Each row is a point on a landscape with many valleys, with its height.
A ball rolls from a point to whichever of its 2 nearest points has the largest drop for the distance, and stops where none of them is lower. Distance is the straight distance between rows; heights are no part of it.
z_970: [  6  16  -4   9   8 -16 -13  -1  -4 -34  -3   1  29  10  10  25  -1 -49
   1  12]  (h 550)
z_93: [ -9  22  -4   6  -1  32  -1 -23  13  -6  30  21   5  44 -23  15  -9  21
 -22   3]  (h 798)
z_946: [ 13   3  -2  59   2   4   2   4 -11  -6  20 -15  18   0  24   5  14  -8
   5  35]  (h 436)
z_841: [  0 -30   1 -25  33 -19   5  15   2   2  -5  -8 -26 -21 -40 -20   6  40
   7   1]  (h 698)
z_204: [  1   8  -9  24  -7 -20  19   7  -8  16  14  32 -11   0   1  -2 -15  -7
 -23  20]  (h 270)
z_425: [-18  -8   9 -35 -22  -8 -39  15 -26   8 -14 -31  -8 -34  20  13   0 -13
  -2  -8]  (h 228)
z_690: [  3   4  10   6   5 -12   4  -2   0 -25  21  40   9  14 -27  32 -37 -20
 -16  -1]  (h 174)
z_984: [  6 -15 -12   2  23  14  -4  -9  -6  -4  13 -42  -4   4 -22 -18  18  40
  12 -30]  (h 314)
z_571: [ -8  13  -6   7  -9  -3  12 -20   7 -18   9   6  11  18   3  30 -14 -31
  -7 -11]  (h 536)
z_673: [  7   6  -5   0   8   3  14   1   2 -14 -14   6  20  23  -2  -4 -10  -4
   5 -30]  (h 238)
z_405: [ 15  26  -5  20  -6   5 -16 -26  -3 -17  41  -7  12  20  -6  42   1  13
 -10  28]  (h 414)
z_330: [ -1  14  -2  30 -14  15   2 -28  -6  -7  45  -6   0   9  19  27  -2  12
 -18  31]  (h 473)
z_335: [  7  19   0   6  10  47  -9 -12  38  18  -7   2  -2  43 -28 -14  18  32
  20  -2]  (h 722)
z_740: [  9  23   0  13  -1  27  -7  -9  15   6   2  -4  16  49 -20  -3   3   6
  -3 -32]  (h 582)
z_432: [-10  -5  -7 -14  -3 -13   7  -2   6  -3  -4  60  11   0 -16  13 -19 -36
 -19 -18]  (h 155)
z_545: [ 15 -15   0 -26  13 -23   3  22   0   8 -23  10 -10 -24 -21 -17  -3  25
   9 -11]  (h 662)
z_411: [  9  18   0  -9   3 -27 -12  15  -2 -19 -24   8  26   1   0  26  -4 -46
   7   3]  (h 589)
z_303: [ -4   3   3 -25   0  -4  16 -11  16  -2 -16  29  -3   7 -19   4 -18 -35
   1 -38]  (h 306)
z_793: [ -6 -23   5 -26   6 -33 -21  21 -21   6 -14 -20  -6 -35 -15   5  11  16
  -4  -8]  (h 692)
z_564: [-13  10   2 -13 -19 -12 -30  18 -12   8   0  48   8 -22   5  22 -14 -57
 -15   1]  (h 533)
z_632: [ -9 -18  11   0 -16   6 -29  18 -17   2 -31  -9   7 -29  52  10   4 -13
   7  18]  (h 186)
z_301: [ -1 -12 -16 -25  24   7  14  -7  18  -8   0  -7  -3 -11  -3 -26  17  48
  20   1]  (h 560)
z_345: [-16   5   7  -4 -21 -14 -16   9 -10   0  13  26   8 -12  20  25 -13 -52
 -29  31]  (h 467)
z_468: [-13 -33  24 -30 -18   3 -35  11 -30  17  -6 -39 -18 -35  22  -2  18   8
 -20  10]  (h 139)
z_948: [  1   7   6  22   7   7   0  -5  -3 -20  27  25  11  27 -26  38 -33   3
 -17 -12]  (h 265)
z_714: [-16  24 -15  12  10  48  -3 -17  30  16  13  15  -3  44 -24   3   6  31
   2   6]  (h 761)
z_654: [-11   8  -2 -12 -20 -15   1   6  -4  15 -11  19  -1 -15  23  -6  -2 -25
  -8   6]  (h 496)
z_298: [ 10  21  19  -5  13  44  12  -4  26  21 -13   1 -19  47 -37 -21  -9  18
  24 -13]  (h 670)
z_206: [-20   0  -8  10 -13   0   3 -12 -14 -19  17   0   8   3  25  26 -16 -45
 -19   1]  (h 580)
z_168: [ -7  -6  -3 -17  -5 -19  -1   2  -3 -18  27  44  10  -3 -12  30 -25 -33
 -21   7]  (h 12)
z_695: [ 16  -4  15 -16  14   8  16 -16  10 -14 -19 -28 -15  22 -25   3  -6  16
  22 -28]  (h 448)
z_447: [ -2  -5  -8  11 -10  -8  -3   0  -9  -9 -20 -18   2  -8  31  12  -6 -25
   6  -4]  (h 407)
z_187: [  4   6 -10 -16 -16 -23   5  12   5  21 -26  28  -7 -19   3  -8  -6  -3
   2  -6]  (h 562)
z_479: [ 22  29  -1  39  -3   7  -4 -23  10  -2  14  -3  16  18 -12  34  22  17
  -1  15]  (h 341)
z_611: [  5 -32  10  21 -12   2   6  16   4   7  -9 -15  -1 -32  39 -30  13   4
  12  17]  (h 334)
z_242: [ -2  -6 -11 -12   2  -8   0  -4   0 -19 -18  -6  14   3  11   8  -9  -8
   7 -32]  (h 326)
z_764: [-15 -24  -6 -19 -14   2  -2   5 -14   6 -11 -38 -16 -24  32 -18   3   1
  -3 -14]  (h 273)
z_118: [ 21   9 -10  45  -4  14  -1 -24   9  -2   9  -9  24   0   6  11  32  21
  21  10]  (h 249)
z_55: [-18 -37  -3 -18   8 -10  -2  10 -12   1  14 -22 -14 -33   3 -35  27  35
  -4  14]  (h 447)
z_918: [ 12  25  -4  26   8 -16 -11   4 -13 -26  16  -8  18  19  -4  30  -8 -36
  -7  26]  (h 514)
z_888: [ 14  27   6  29  -3  14  15 -11  15   4  10   7  -2  28 -26  17   5  16
   1   4]  (h 423)
z_372: [  2 -34   8 -11  -1 -15  -2   9  -4   6   8 -25   0 -31  25 -36  23  21
   2  17]  (h 398)
z_606: [ 10   6  31 -11   2   0  20 -19  18  -4  -5  33  -6  24 -33  10 -19 -37
   4 -24]  (h 399)
z_745: [  5  21  22  17   5  24  15 -18  16   7   5  27 -14  42 -44   9 -19  10
   0  -7]  (h 508)
z_820: [ 13   3 -15  36   4  18   1 -13  17   1   8 -14  16  -5  -3 -14  29  37
  26  -5]  (h 152)
z_322: [ 14  -8  12 -25  23   8  20  -8  13   8 -26 -15 -34  10 -40 -17 -12  21
  33 -17]  (h 516)
z_184: [ -2 -37  21   2 -16  13 -24  22  -4   8 -21 -22  -4 -42  50  -9  12   2
   5  21]  (h 266)
z_115: [-25 -11  -7 -50  13 -16 -17   7 -15  23  -3  -9 -34 -29 -23 -20   9  17
 -17   1]  (h 577)
z_817: [-10  24 -12   6  -9  14   7 -16   4  -9  50  18   7  31  -4   7 -13  10
 -30   6]  (h 825)
z_396: [  6  -1  -4 -16   5 -20  14   6   7  10 -34  23 -13  -7 -19  -8 -13   5
  12 -20]  (h 617)
z_304: [ -7  -6 -17  -9  -7  -2  18   0  -4   3   0 -20 -12  -4  23 -30   1  -2
   2 -15]  (h 350)
z_555: [-13   2  21   1 -21   0 -22  26  -9   7  -2  14   0  -6  37   8 -16 -59
 -25  35]  (h 405)
z_116: [ 14  27 -14  20  -3   9   2 -16   5   3  13 -19  23  32   5   0  17  -5
  -3 -16]  (h 532)
z_531: [-12  -8 -23 -20  -4  -5  17   4  -2  28  -6 -10 -29 -19  14 -41   0   4
   5  -2]  (h 428)
z_312: [  6  19   6   3   7  15  29 -17  15   0  -6  24 -15  30 -31   8 -25 -13
   0 -19]  (h 477)
z_414: [-12 -38   4 -10  18 -23 -17   2 -21 -11  -7 -34  -6 -35  -5  12  22  29
  -2   0]  (h 707)
z_478: [ 15  11   0  10  14  19  14   2  19   0  -6  14  12  19 -16 -13   6  36
  18 -10]  (h 520)
z_831: [  7  -6   4 -15  -2 -27 -29  27 -16   3 -30 -18   7 -33  12   9  10  -4
  18   4]  (h 666)
z_935: [-22  -2   6 -38 -26  10 -49  13 -25  10 -17  -1   7 -36  26  14  -1 -16
   4 -20]  (h 295)
z_527: [  5  24  -2  15  -8  10  -4 -28   0 -18  24  -5  25  36  -1  23   1 -12
 -17 -10]  (h 483)
z_663: [  1   1  10  21 -16  -3  15   0  -2  -3  15   2   9   7  39  -8  -1 -17
 -21  32]  (h 250)
z_584: [ 16  11  24 -21  14  18  21  -8  21   5 -23  14 -24  28 -33 -25 -23   1
  29 -15]  (h 598)
z_815: [  0  -2  11  17 -14   2  -2   8  -7  -1  -2 -10   5   5  49   2  -7 -45
 -23  33]  (h 330)
z_36: [-16  -3 -20 -49  -5  -8  -1   4  -4  27  -9  -2 -35 -24  -1 -39  -3   1
   0  -4]  (h 502)
z_794: [-18   5   8 -14 -26  12 -36  10 -15   4 -23   6  10 -23  43  15   1 -37
   3   6]  (h 294)
z_786: [ 16   9  -7   2  12  23   2 -22   8  -5  -6 -33   1  24 -17  -8  11  27
  18 -35]  (h 380)
z_43: [ -6  21 -17   3  -6  11  20  -9  12   5  21  18   8  26   6 -16   2   4
 -11  -3]  (h 855)
z_748: [ -2   6   4  24 -18  -8  19   9 -10   5  28  14 -10   1  23  -1 -16 -13
 -27  35]  (h 136)
z_570: [ 11  19  -8  40   2 -14   5   2 -11  -8  14  -7  10  14   5  24   3 -15
  -1  28]  (h 479)
z_75: [ -6 -42   4 -12  27 -23   4   1 -10  -7   2 -23 -11 -29 -34  -4  16  38
   6   2]  (h 719)
z_811: [  7   6  12  25  13   9   9   4   5 -16  -8  23  25  29 -13  24 -21   4
   0 -22]  (h 336)
z_198: [-15 -14  -6 -62  21 -18  -4   1  -4   8  -7  -7 -30  -6 -33 -21  -5  18
 -12  -9]  (h 624)
z_626: [  6   7 -10   7   7  -1  24   8  15   4 -10  16   6  -4  -3 -16   9  28
  18   1]  (h 490)
z_903: [  9  12   6 -21  -4 -27 -22  27  -7   0 -35   6  18 -19   5  12   1 -26
  13  -6]  (h 633)
z_382: [ 14 -10   5  53  -3   0  12  16  -3  -1   3  -7  10 -20  37 -13  15  -6
  13  24]  (h 394)
z_598: [ 10  14 -11  22   2 -17  30  12   8  17  -4  36 -10  -5 -15 -14  -8   5
   4   9]  (h 391)
z_697: [  1  -9 -16  31   5  -2  23  14   9  10  10   3  -2 -19   2 -34  11  21
  22  -3]  (h 551)
z_96: [ 11 -25 -15  29  14   9  -2  -8  -6  -9  11 -36   9 -15   5 -24  26  33
  25 -14]  (h 247)
z_580: [ -8 -23  -7 -30  32  -4   2  -7  -1 -12  15 -23  -1 -12  -6 -25  27  54
  -1   9]  (h 507)
z_4: [-21 -44  16 -19 -13   1 -15   7 -14  15  -6 -42 -28 -32  27 -24  12   3
 -15   8]  (h 204)

Where does a ball stop that starts at each point below?
z_198 -> z_468
z_345 -> z_748
z_714 -> z_820
z_695 -> z_820
z_312 -> z_168

Call two points neighbours if one is among the 2 nearest of the other. Go from one point of each pair to the other, from neighbour to neighbour, staying as low as possible. Name the highest point that can't be avoided.
z_168 and z_673 -> z_811
z_820 and z_673 -> z_745
z_468 and z_632 -> z_935
